Each row is a point on a tangle of strands that fork and nearly touch. The rows are in no order.
In the rows, 128 means zero.
Points whose rows are less than 98.9 apart are linked; no others are. Some points are linked to none.
fimub: [ 95 159 132 101 136 145 119 116 105 184 163 138 182 147  98  92 135 139
 115 118 110 175]
Buk: [161 101 151  92 154 129 123 177 128 103 154 135 129 116 181 138 100 158
 159 170 114  85]
Semur: [182 138 108 128 126 124 119 130 147 133 109  88 102  95 143 107 126 139
 118  77 136  66]
Vone: [176 100 177 128 142 169  95 127 125 152 207 133 130 112 104 135 109 156
 145 147 108 136]
palov: [213 151 134 162 139 135  82 112 149 110 175  76  90 107 108 125 129 179
 103  98 139  99]
Pufod: [ 80 131 155  68 111 143 128 138 117 206 128 131 159 120  47 115 160  73
 108 133 145 140]
mis: [ 60  88 109 112  87  77 139 134 140 111  94 122 132 136 111 135 164 127
 121 176 118 179]
Bek: [135 146 150  73 137  91 171 130  89 116 150 156 185 141 152  88  90  95
 144 115 130 137]
kuzo: [126 128  97 144 131  97 150 147 146  22 103 103  97 144 127 159 138 151
  81 182 165 119]
Feb: [ 90 134 124 166 100 176 136 111 165 172  95 123 112 132  76 157 146 105
 122 158 135 180]
zabu: [150 102 121 179 205 169 150  86 138 132 114 159 122  87 117 173 130 147
 153 130 135 112]
mefop: [ 91 111 139 168 111 149 106 149  91  90  94 121  72 143 138 155 123  71
 163  90 161 149]
Zem: [ 49  72 145  83 124  72 121 130  91 139 101 130 152 134  98 120 161 104
 110 110 140 132]
zed: [ 92 124 138 128 136 166 107 139 155 201  94 100  92 107 110 129 159 157
 123 144 132 136]
rel: [109 123 150 137 200 138 137 133  74 117 138 143 125 138 162 141 114 151
 125 123 136 107]
Vemo: [149 151  93 142 165 157 121 102 128 148 180 137 173 144 160 104 109 197
 117 128  89 133]
dad: [164 173  83 144 101 170 110 132 163 116 155 111 120 151 113 117 112 149
  89 138 140 124]
tok: [114 200 144 134 151 177 156 107 174 202 115 136 141 134 102 133 135 140
 113 172 134 167]
Rab: [175  92 122 135 161 154  94  98 134 196 188  87 123  77  90 142 146 164
  97 122 101 100]
dugul: [131 141 109 103  98  64 147 118 133  87 125 129 153 139 132  96 127 139
 102 121 125 131]
lidi: [ 45 100  99  92 118 118 112 158 100 168  99 136 152 153 167 116 140  82
 140  96 121 130]
luseb: [ 93 148 121  76  82 116 114 139 111 190 113 128 146 131 124  69 137  75
 131  77 126 138]
ludid: [ 96  91 175 110  83 136 118 149 140 142 109 142 113 123 110 128 136  91
 182 143 129 171]
bok: [119 156 116 120 122 104 135 147 148  53 128 109 105 157 121 129 132 162
  78 185 158 140]
Lazop: [178 132 132 122 148 120 118 143  95 103 160 117 120 133 159 117  99 143
 113 100 125  65]
temod: [127 146 137 131 147 155 111 118 147 191 127 112 125 112 129 107 140 172
 128 121 111 144]
Duli: [118  90 125 127 142 104 142 136  95  61 124 141 141 152 169 148 119 146
 125 131 117  95]
Dipun: [179 146 154 160 150 112 138 101 161  89 122 117 126  99 125 132 128 159
 154 119 142 142]
gek: [194 151 143 153 129 122 132  86 210 131 134 113 141  91  87 137 147 164
 137 127 142 140]
Tav: [206 118 161 133 176 107 131 101 145 161 122  95 120  49 123 128 150 141
 156  80 131  77]
Defas: [122 113 130 166  51  38 121 111 120  66  78 131  93 132 168 118 145 110
 155  74  87 141]
gubik: [134 107  63 123  81 119 168 105 177 121  87 136 145 114 108 132 130  84
 125 137 131 126]
Mugit: [133 150 111 166  88 109  93 132 156  78 113  96  81 138 141 113 134 177
 110 117 121 142]
datap: [ 94 134 131 159 146 120 116 118  62 102 154 151 161 193 195 121 106 137
 141  71  91 149]
beg: [133 117 164 128 175  96 137 146 119  84  83 131 122 109 203 143 138 177
 174 137  96  88]
Zov: [106 118 136 117  77 192 122 120 164 200 150 171 183 139  84 150 130  98
 146 183  86 153]
nomiv: [117  92 203  93  65 136  89 156 147 149 138 146 109 111  63 132 144  94
 157 158 141 147]
Suvo: [139  79 134 128 177 149 161 113 112 138 119 177 150  97 151 148 106 104
 181 129 124 107]
volu: [201  64 124 142 140 108 123 113 119  67 149 144 149 109 169 153 119 154
 152 109  86  52]
Zas: [ 81 186  74 112 149 126 170 126 101 141 103 116 145 165 122 104 123  84
  79 110 167 144]
Nimob: [ 99 141 117 157 150 180 168 131 135 155  81 133  96 128 118 164 126  69
 139 138 170 142]
Dig: [ 89  94 141 159 111 120 105 167  83  55  94 130  78 155 163 161 125  80
 149 112 147 117]
fules: [204 136 126 159 149 141 116 131 133 113 104  94  91  85 161 135 125 128
 148  72 128  59]
buv: [126 151 110  88 106  55 144 109  98  77 166 143 184 171 117  84 110 130
  70 113 123 123]
Kupo: [126 123 204 131 167  83 121 135 104  85 110 121 120 114 167 125 139 186
 160 126 110 124]
Fuga: [ 59 139  89 121 160 169 131 151  95 120 156 136 147 191 120 152 121 122
  86 169 156 158]
kef: [139 139 103 153 157  99 182 127 138  35 113 119 115 141 144 170 127 149
 119 196 149 159]
geve: [136 140 127 167 174 188 130  95  94 182 160 156 150 132 120 126 101 101
 147  85 128 151]
tiz: [105 165 131 186 159 108 142  94  88 115 103 125 130 147 178 109 129 151
 139  68 105 167]
murap: [149  85 161 118 121 151 102 175  81  95 158 146 109 131 156 146  96 101
 168 118 135  87]
Vemap: [ 87 117 115 152 108  79 125 123 102  82  95 113 102 163 141 130 146 134
  86  94 129 115]
gav: [117 162 189 130 126 129 132 108 143 157 116 113 117 114  57 115 145 133
 118 138 155 182]
Veluv: [ 89  83 139 150 103  84 122 130  80  84  97 143 129 156 187 148 142 121
 160  72  80 111]
sig: [143 158 197 139 178 158 131 136 130 133 137 124 107 121 127 130 113 161
 155 147 149 163]
puv: [172 127 101 141 110 140 128 147 147  62 116 123 103 130 175 135 101 127
 144 129 130  83]
mezef: [162  98 169 115 141 159 102 163 115 135 172 130 112 117 143 142 105 144
 162 149 117 109]
nomun: [126  79 122 120 146 144 101 158 124 149 121  91  87 104 125 144 145 161
 104 135 132  74]
pera: [125 129  92 108 191  94 167 109 114  95 133 123 164 140 113 132 124 162
  55 151 159  95]
nase: [132  80 175  97 101  38 130 141 127  72  96 138 132 104 163 124 138 142
 161 110 100  87]
pibel: [ 92 165  89 133 145 111 186 110 118 133  83 126 130 136 142 119 128  96
 111 124 152 155]
buda: [171  54 152 132 115  97 114 136  95  79 135 143 126 107 172 146 117 124
 171  93  90  52]
rumaz: [ 51 102  70  94  53  89 118 143 143 130 103 130 153 152 139 115 161 108
 126 152  99 171]
rem: [142 151  92 130 139  77 169 116 168  86  68 106 133 104 176 131 141 156
 136 136 126 108]
buve: [118 129 147 120 100  23 162 112  98  47 122 135 126 139  93 118 129  92
 101 113 156 147]
div: [166 187  99 164 174 148 152 117 187 126  92 112 112 105 165 136 133 172
 146 133 135 122]
soku: [169 194 139 175 133 126 170 108 188  87 115 105 101 128 109 150 132 141
 135 176 161 190]
tonep: [134 138 103 122  67 189 122 125 171 169 158 156 166 143  81 134 120 104
 117 163 105 138]
zivar: [100 114 121 114  84 137 134 108 160 182 108 147 168 119 125 110 139 121
 164 136  86 174]
vig: [143 118 163  96 149 120  96 121  86 197 185 107 148 103 111  94 134 150
 114 103  98 131]
Dov: [114 111 146 147 182 116 138 130  88 105  88 159 129 121 223 146 127 156
 184 119  80  94]
vozak: [112 141 127 121 105 159 104 114 142 163 170 143 174 145 106 107 129 164
 129 150  86 182]
marif: [199 128 158 143 148 166 123 111 161 164 175 119 127 103  84 151 120 143
 129 141 134 113]
Zod: [ 90 156 122 125 101 165 117 153 121 137 131 128 114 170 118 128 122  90
 132 143 148 170]
Bot: [182 122 168  79 125 131 110 143 172 176 151  95 103  78  78 133 148 129
 111 155 143  85]
Sodo: [142 101 166  97  71 129  53 181  97 129 174 138  93 137 148 100 109  98
 154 103 120 109]
defe: [188 154  87 145 114 185 108 135 139 132 167 110 108 132 113 122  96 121
  91 110 145  87]
Mogan: [ 77 144 107 177 122  91 163 113 107 130  99 110 113 149 135 138 154  93
 145 144 124 237]
vur: [100 119 138  88 147 139  99 121  72 209 196 132 191 134 106  98 136 133
 115 111  94 145]
Dem: [181 152 106 164 182 173 136 126 149 128  90 120  99  93 170 147 125 150
 146 116 136  79]
tokov: [ 72 146 127 142 184 163 120 133  71 128 171 142 151 180 147 134 109 142
 114 135 139 168]
savi: [163 154 110 146 150 172 124 141 107 129 150 121 117 143 145 118  90 123
 121  96 139  98]
gekiz: [129 143 111 148 144 212 121 109 165 185 174 169 167 150 112 152 116 153
 123 188  96 148]
gepu: [151 168 134 155 103 137 186  84 170 125 139 149 150 133  97 140 121 108
 152 185 123 216]
Mizi: [104 164 167  63  87 137 109 147 140 196 144 131 161 117  37 101 163 108
  99 159 128 137]
Barib: [ 84 163 147 136 173  84 190 117 106 111 106 126 130 137 124 137 138 122
 126 173 155 213]
sipep: [104 121 151 170 174 184 122  93 133 174 137 138 121 124  76 158 140 155
 126 147 134 169]
Roni: [119 153  78 105  84  85 135 112  94  83 154 146 160 170  86  93 116  80
  70 105 153 134]
Datok: [114 146  98 129 132  99 182 124 152 124  65 117 124 108 157 123 137 120
 145 146 131 151]
buva: [108  89 145 114 139 144 100 153 141 190  89 102  89  81 136 129 154 139
 141 120 124 102]
mifig: [152 134 116  81 134 136 143 151 138 119 136 120 128 120 114 119 113 122
  98 153 160  83]
Beru: [126 182 141 184 106 134 152 130 157 104  92  98  65 135 107 141 135 111
 135 161 161 202]
mekuv: [159 149 110 145 102 133 147 135 163  83  98 121  98 122 138 131 109 105
 144 132 147 124]
ritin: [ 93 123 115 180 156 207 118 103 139 167 153 158 136 154 109 162 128 158
 129 172 116 178]
vudo: [138 161 150  82  80  77  86 144 140  87 165 133 115 141  92  91 130 154
  91 155 140 150]
vuta: [ 67 160 101  78 103 151 123 152 113 208 108 131 166 142 119  98 138  59
 122  93 138 140]
nomi: [142 120 175  99 120  92  70 127  72 165 182  96 120 113 103  83 141 141
  99  74 116 124]
sir: [115  87 178 112  71 183  94 144 151 200 143 145 129 115  67 153 143  85
 150 161 117 126]
Moze: [157 100 113 134 190 156 135  94 110 173 180 173 169 105 150 129 106 150
 151 123  85 114]
sibaz: [166 105 160 140 151 130 125 128 206 104 119 107 107  83  98 177 157 181
 152 172 155 116]
Zofe: [127 138 149 132 158 194 105 137  71 190 174 125 121 139 128 127 103  84
 144  85 138 128]
tavap: [101 160 136 157 113  95 155 117 149 141  80 111 108 125 145 122 151 133
 165 151 110 224]
nadi: [141 116  73 128  82 156 144 121 150 133 114 143 135 131  99 125 116  68
 111 123 148 107]
kul: [ 96 152 109 140 164  87 191 133 110  77  96 122 113 148 156 150 135 133
 113 189 144 179]
ruz: [168  66 117  67 102 117 127 145 139 138 156 133 137  89  90 131 120  88
 116 148 136  64]
Vut: [ 43  89 114 118 131  70 136 117  83 121  98 127 147 153 122 135 156  83
 107  98 138 153]
ped: [109  33  86 150 104 133  95 141 119 109 101 121 106 127 146 162 138 136
 120 105 102  65]
ziko: [110 142 161 137  78 126 124 101 150 164 106 120 114 115  45 115 154  83
 127 116 144 183]
nade: [110 119  77 105 138 199 113 161  99 204 167 133 146 152 151 131 110  74
 116 113 125  91]
Tufi: [ 84 110 115 104 119  95 159 124 156 142  73 120 131 106 109 125 159 125
 125 163 136 155]
rudir: [129 185 117 174 162 159 171  87 191 179  94 137 130 112 116 146 136 132
 139 155 137 172]
Rugi: [100 111  62 147 124 106 162  94 135 105  99 120 138 135  97 132 141 121
  75 121 146 132]
sem: [185 183 140 156 132  94 133 130 121  49 108 109 101 135 171 115 114 144
 127  80 133  78]
Vufad: [147  75 118 121 142 111 106 154 157 116 107  96  99  93 150 150 157 178
 120 141 119  52]
gura: [129 104 129 157 193 130 186 100 141 117  63 160 118  73 144 167 135 107
 188 149 134 129]
Bez: [143  90 157  94 101 180 106 154 169 218 149 131 133 102  85 155 142 113
 130 186 107  93]
melu: [123 117 100 160  79  97 165 112 127  84  94 129  94 124  88 146 132  41
 129 121 167 167]
sebof: [ 94 100 140 113  94 169 122 115 141 200 141 171 180 130 108 130 130 100
 173 145  89 173]
gosu: [143 146  55 142 137 122 182  84 149 109 134 145 182 139 142 123 110 139
 115 136 116 143]
Valot: [129 112 152 128  96  52 144 131 124  74  65 136 112 111 176 119 137 113
 169  91 103 106]
tik: [117 101 141 182 190 181 138  93 135 162 111 138 103  94  88 170 139 139
 133 135 149 131]
lafi: [ 60  82 110 103 123 116 116 174 102 141  71 126 114 139 189 135 137 102
 147 105 122  84]
Pabel: [183 106 150  89  83 127  84 158 163 157 161 111  92  87  98 121 134 124
 129 142 131  84]
bofa: [186 152 131 145 185 128 117 125 119 114 150  94 122 112 166 131 121 188
 113 105 125  77]
lekeb: [147 155 128 161 115 104  77 132 127  68 143  91  84 153 131 112 134 192
  78 105 137 117]
lelo: [110 174 116 150  95 164 148 148 145 117 108 116  83 157 103 145 122  79
 113 159 172 172]
zire: [109 109 110 116 122 144 111 150 145 102 153 133 144 153 142 138 119 181
 113 187 112 141]
Valuk: [145 128 100 165 137 148 156 123  99  72 114 150 129 141 175 147  92  87
 161 101 129 118]
Mapi: [163 139 129 174 193 194 133  81 121 178 170 152 134 117 108 144 106 136
 136 117 128 133]
zok: [107 156 148 159 200 109 150 124  75  76 110 128 121 161 172 143 123 171
 104 120 132 112]
Dib: [164 138 107 121 158 144 100 116  98 140 213 117 159 147 138 115 109 185
  85 126 100 112]
lal: [157 146 179  77  78  89  61 136 110 157 183 113 112 107  81  67 141 130
 110  95 121 128]
zek: [165 131 138 136 153  80 123  88 115 109 134 101 135 116 100 102 141 170
  81  79 136  99]
bos: [114 105 123 156  56  48 112 110 130  62 112 128 113 143 137 123 143 136
 135 116  96 166]
rabu: [112 130 158 124  77  69  66 132 106  88 157 127 118 164 136  86 134 177
 102  97 101 146]
gupop: [142 158 158 119 133 192 166 142 175 150 133 158 136 143 113 166 100 105
 142 211 150 139]
Lufi: [102  99  79 100 172 117 149 119 110 136 122 122 155 128 105 133 143 147
  61 136 144  85]
feror: [101 132 115 174 115 104 121 121 128  86  75  94  78 137 137 128 149 149
 112 106 132 142]
kugov: [140 121 127 129  76  60 150 103 135  66 113 141 112 112  77 113 128  67
 121 115 162 153]
dal: [147  62 146 113 147 115 113 142 181 115 104 106 106  72 121 170 162 181
 142 169 137  84]
tatu: [179 131 164 108  84 139  79 155 138 134 165 125  76 111  86 112 114 104
 124 124 155 104]
Kasa: [133 195 132 127  88 137 136 115 146 151 119 115 125 132 105  88 122 103
 132 111 137 180]
Tidaz: [146 109 129 115 129 165 121 141 177 141 152 134 138 120 119 148 122 164
 135 190 118 123]
sozev: [ 89  89 130 132 147 130 122 166 104 129  53 113  85 109 180 145 146 119
 154 105 129  71]
meli: [123 156 123  99 133 127 126 162 125  91 157 131 143 163 164 111 103 168
 115 163 125 139]
Leb: [184 165 121 125 147  74 148 127 204  85  90  98 131  85 176 136 153 180
 156 130 147  88]
ter: [120 142 143  78  92 106 120 131  99 146 152 146 160 137  99  81 117  81
 127  95 140 145]
ner: [108 173  80  94 113 142 116 153 155 136 126 104 133 151 129  99 140 173
  71 160 130 126]
dof: [118 121  72 129  62 116 168 119 168 109 119 146 145 135 109 136 132  77
 130 164 122 175]
keb: [126 127 145 144 115 107  87 135  93  75 160 117 119 168 144 114 118 170
 101 105 117 118]
duk: [144 138  95 146 176 101 170 101  90  67 124 133 151 157 130 136 113 142
  75 107 150  83]
Vipat: [124 150 141  60 109 119 116 143 161 175 143 116 155 112  85  97 153 152
 107 171 123 130]
Porot: [108 136  75 123 117 176  98 145  93 155 163 129 152 173 129 116 109  86
 103  87 132 113]
muba: [141 149 100 121  85 158 146 119 170 177 107 132 131 115  74 122 128  79
 110 127 151 112]
Fena: [130 105 148  76  69 110  73 165 122 135 166 135 127 129 143  93 126 139
 144 126  94 120]
gomo: [ 98 113  94 118 126 142 140 109 129 188 105 143 157 113 126 108 131 106
 133 105 114 135]
zuv: [168 166 105 156 105 161 141 117 168 133  96 116 103 116 132 120 109 114
 149  98 136 123]
Dil: [ 98  49  91 130 119 143  95 144 121 131 111 111 109 121 109 153 149 132
  87 125 136  81]
zugut: [ 94 145 119 104 103  35 164 116 114  81 106 119 139 148 114 103 142 119
  93 132 143 166]
soreg: [123 161 139 159 171 121 137  82 102 160 121 136 148 121 159  92 122 155
 151  69 108 162]
Lof: [ 91 118 143 124 176 187 101 158  75 177 151 132 118 145 144 142 115 107
 138 115 139 125]
Mot: [ 62  63 150  99 124 103 120 146  98 120 119 142 141 130 130 140 141 126
 145 143 130 145]
Miguz: [147  79  93 161 104 157 100 134 130  91 126 127 102 129 144 154 117 130
 132 112 116  85]
Nuz: [ 72 101 150  83 111  94 129 149 108 115 142 149 163 144 141 113 131 141
 144 161 109 166]
begal: [114 164  71  98 106 112 143 132  99 120 132 127 150 166 111  93 115  79
  68  88 162 111]
Tun: [179 150 177 150 179 113 116 112 156 122 121 103 114  84 153 127 150 191
 165 112 125 123]
botu: [144  96 116 148 110 179 118 152 105  90 139 151 117 148 155 149  88  69
 175 106 139 106]
sosu: [ 82 126 134 159  80 139 117 102 142 150 126 119 121 138  57 134 159 106
 121 139 128 211]
nete: [156 181 140 169  91 124 169 103 203 110 125 119 114 130  88 158 133 118
 138 203 141 204]
Zupek: [190 131 186 106 149 122 126 124 162 181 133  99 112  62  89 124 146 124
 141 117 149  97]
bim: [ 99 106 112 169  76 132 134 119 141 122  84 119  85 124 104 145 141  66
 152 119 141 183]
govof: [122  97 133 151 158 141 162 114 114 130  87 153 120  97 135 152 124  92
 179 115 138 131]
zabip: [ 98 181 123 127  68 192 122 141 144 180 134 143 137 170 114 129 123  57
 147 137 127 182]
Girip: [136 196 122  99  70 134 133 120 175 184 108 115 138 121  70  86 142  97
 101 119 141 143]
dazil: [ 79 146 109  70 123 156 150 138 124 216 107 137 164 121  84 110 151  68
 103 133 138 116]
rul: [ 76  95 101 176 111 161 128 130 141 140  90 124  96 136 124 162 146 106
 148 137 129 174]
muvo: [116 116 182 117 139  81 103 132 121 110 136 115 129 126 149 104 140 199
 139 130 105 148]
fime: [102 173 130 131 166 114 162 153  74  76 119 131 129 180 197 126  99 125
 122 122 146 121]
Repim: [133 196 149 106 125 132 110 159 120 113 150 107 117 159 154  85 104 160
 110 133 137 140]
Gel: [149 113 135 154 155 155 115 116 188 142 124 122 123  98 111 162 148 196
 144 169 124 131]
vatet: [169 142  91 125 122 200 137 149 145 165 130 117 101 115 123 133 103  80
 112 126 157  69]
nebu: [167  74 132 142 171 102 130  95 126 108 143 152 169  98 174 140 127 184
 167 112  76  87]
rokad: [168 138 118 174 173 212 123  90 154 185 188 156 141 128 102 160 111 156
 121 163 113 128]
rami: [ 32 115  66  98  81  95 125 144 110 139 104 131 168 178 172 126 142  77
 129 113 108 159]
ziver: [118  83 178  83 119  78 112 139 107  99 163 146 160 130 142 104 120 170
 148 140 100 134]
Liko: [185  92 150 129 184 148 140 111 116 144 170 161 156  96 144 141  98 128
 175 128 106 101]
nas: [116 157 128  55 104 119  99 178 141 153 142 110 126 130 125  85 136 155
  97 158 127 114]
vef: [ 99 109 123 128  70  71 120 143 147  82  98 127 114 133 175 116 144 156
 153 144  92 160]
naf: [ 49 135 102 141 121  72 149 127  90 123  96 107 123 163 119 140 154  59
 116 116 145 204]
nere: [149 174 133 148 148 145 167  81 160 144 157 165 177 135 119 125 109 143
 154 159 115 193]
zota: [164 157 159  81 123 179 145 159 163 143 171 152 149 140  89 154  97 104
 115 216 154 110]
did: [126 181 148 136 121 135 105 129 113 134 142 106 118 149 120  83 117 150
 118  97 144 167]
lan: [138 153 167  82  66  64  64 141 115 106 158 141 108 126  92  67 140 129
  99 110 142 141]
met: [154  84 141 119 172 102 144 135  91 125 104 122 123  89 162 143 132 121
 136  89 122  43]
Gusi: [108 102  87  92 138 113 150 139 141 125  95 117 132 120 121 134 136 128
  85 149 153  78]
garu: [113 134 108 132 111 130  99 129  91 130 167 136 164 180 177  96 105 153
 133  87  83 137]
vus: [ 85 100 132 157 208 174 119 138  68 140 120 144 106 135 161 161 123 121
 142 112 139 107]
vez: [105 103 119 158 131  67 150 115  95  41 110 132 131 175 153 157 143 159
  83 113 111  96]
lut: [159 152 153 128 114 141 126 105 152 140 179 148 174 132 113 105 108 168
 155 149  97 188]
Sed: [107 115 152 138 131  84 147 136 117 102  35 108  87 101 182 130 151 116
 159  85 124  93]
Pami: [142 165 164 135 171 181 161 147 145 136 126 150 112 125 137 149 102 125
 156 172 159 148]
rilo: [180 142 151 154 124 149 110  83 180 158 163 116 144 103  70 126 135 168
 125 127 119 152]
dilal: [129  81 123  95 155 113 138 150 114  91 151 157 170 135 170 143 110 172
 128 166 102  88]
rim: [143 139 154  86 114 115 176 128 114 107 142 169 165 133 128 110  86  70
 167 134 149 148]
fase: [145  72 133  97  90 164 120 150 191 162 132 131 121 100  66 166 144 114
 114 199 139  82]
luvo: [165  61 131 166 213 148 135  84 104 118 152 148 133  81 103 174 130 153
 133 125 126  82]
Pame: [169 141 136  90 144 163 159 142 141 119 169 147 149 131  88 140  94 103
 110 170 169 103]
Zasa: [196 155 157 124 160  93 117 131 201 113 121  84 124  73 155 133 165 193
 166 117 148  91]
les: [135 139 121 132 143 195 155 146 149 176 101 139 107 115 123 147 111  81
 138 145 162 102]
meru: [114 162 130 105  87  60 115 147 146  58 123 117  97 148 110 110 140 153
  89 171 155 162]
tade: [112 159 171 145 165 130 149 103 130 143 110 121 117 111 111 120 132 145
 140 126 145 183]
Popeg: [ 99  74 125 147  73  85 110 145  99  59  94 144 103 153 177 152 135  91
 147  90 110  98]
pon: [108 100 153  87  65  66  63 147  98 115 166 143 135 153 136  87 134 146
 116 103  91 120]
tukav: [100 182 164 143 189 116 178 110  89 123 104 137 125 131 135 124 123 109
 145 131 163 195]
Vokoz: [165  87 148 165 225 118 147  81  89  77 134 156 142  96 132 167 128 165
 146 120 118  87]
Teveb: [ 88 147 138 178 173 145 119 112  70 114 143 139 137 170 168 129 111 149
 143  93 114 180]
nizuv: [202 107 154 112 166  82 128 122 118 146 121  92 118  58 153 129 145 133
 146  79 111  39]
bipe: [147 178  61 111  92 163 105 135 179 162 138 100 134 140  98 104 137 160
  68 147 127 107]
vubon: [163  65 123 103 129 123 121 150 101 133 146 126 121  97 134 136 117  97
 129 108 127  53]
Fikem: [123 140  76 151 156 112 170  96 105  92 124 148 164 158 168 123 104 140
 103 105 116 112]
Kemo: [141 154 113 148 189 116 137  79 128 173 112 121 146  93 149 100 138 176
 127  72 103 117]
posu: [101  83 118 126  84 146  66 186 114 112 117 120  62 146 124 144 133  87
 121 112 160  94]
maget: [113 143 109 122 150 120 141 102 136 186  97 117 141 105 124 101 142 146
 112  97 124 129]
mulit: [101 145 133 136  98  74 146 140 159 100  94 111 111 129 178 115 142 153
 164 168  99 198]
vira: [139  55 115  80 117 152 129 150 145 142 146 134 134 100  63 159 134  96
 107 173 156  68]
gugal: [139 124 161 118  58 129  51 159 110 127 157 142  70 131  99  99 122  80
 133  94 153 138]
tumu: [141  58 169  86 110  77 122 163 105  74 122 153 129 112 162 133 114 108
 165 122 116  69]
lerat: [126 131  85 158 189 174 128  93 117 169 173 174 169 135 162 125 101 167
 135 125  89 135]
regip: [117 150 115 141 132 125 157 149  83  70 114 141 123 171 180 135  91  74
 142 107 145 131]
Pape: [124 144 113 102 116 143  90 146  96 149 191 121 157 166 153  89 110 151
 101 113 100 124]
Fami: [ 87 110 136 143 133  98 140 143  81  90  88 151 133 162 231 144 132 125
 170  93  73  91]
nasuv: [196 128 129 162 161 108  98 117 148  83 144  88 110 103 139 141 143 195
 113 102 125  73]
Vevit: [192 111 104 135 162 144  97 104 114 161 217  91 139 108 126 128 120 179
  92 118  90  95]
tiro: [172 170 108 138 111 146 115 116 160 164 114  97 100 113 123  92 123 131
 118  82 132 108]
Koruk: [121 204 133 152 105 205 142 119 157 188 127 140 138 161 102 138 114  94
 116 156 133 166]
zevus: [128 150  74 125  85 204 110 130 133 176 161 137 154 163 106 120 115  94
 109 119 117 133]
Kivu: [ 70 129 115 156 135 165 138 155  98 126  84 120  90 155 142 163 121  54
 153 110 173 156]
Sabid: [131 137 160  89 129 100 130 129  66 134 166 147 164 147 127  90  99  85
 133  80 138 125]

A fork is a point with three links, a tip a point with one. Leave the first point through the second and follow the links. Name the first fork or tip that comes.
buv; dugul => tade
mulit; tavap => defe
gugal; tatu => ludid
Vut; naf => Valot
Bot; Pabel => mezef
Dem; fules => nomun
nas; Vipat => rim
melu; kugov => Datok

A fork is a point with three links. Follow the links from the first point to the second and name the forks in between, in order.
kuzo; dugul => tade
dilal; sozev => mezef > Datok
Dil; Fuga => nomun > maget > Teveb
Miguz; zevus => nomun > maget

Name the points in between on the shortest way along the links from the first point to the second, in order.
dad; Veluv => defe > vatet > les > Nimob > Kivu > mefop > Dig > Popeg
melu; fimub => bim > rul > Feb > sosu > ziko > gav > tade > tukav > Barib > kul > kef > kuzo > bok > meru > vudo > lan > lal > nomi > vig > vur
Pufod; muvo => Mizi > Vipat > nas > ner > bipe > dad > defe > vatet > les > Nimob > Kivu > mefop > Dig > Popeg > Veluv > Fami > Dov > beg > Kupo
gosu; lal => Fikem > duk > pera > Lufi > Gusi > mifig > Pame > zota > gupop > Pami > sig > tade > tukav > Barib > kul > kef > kuzo > bok > meru > vudo > lan
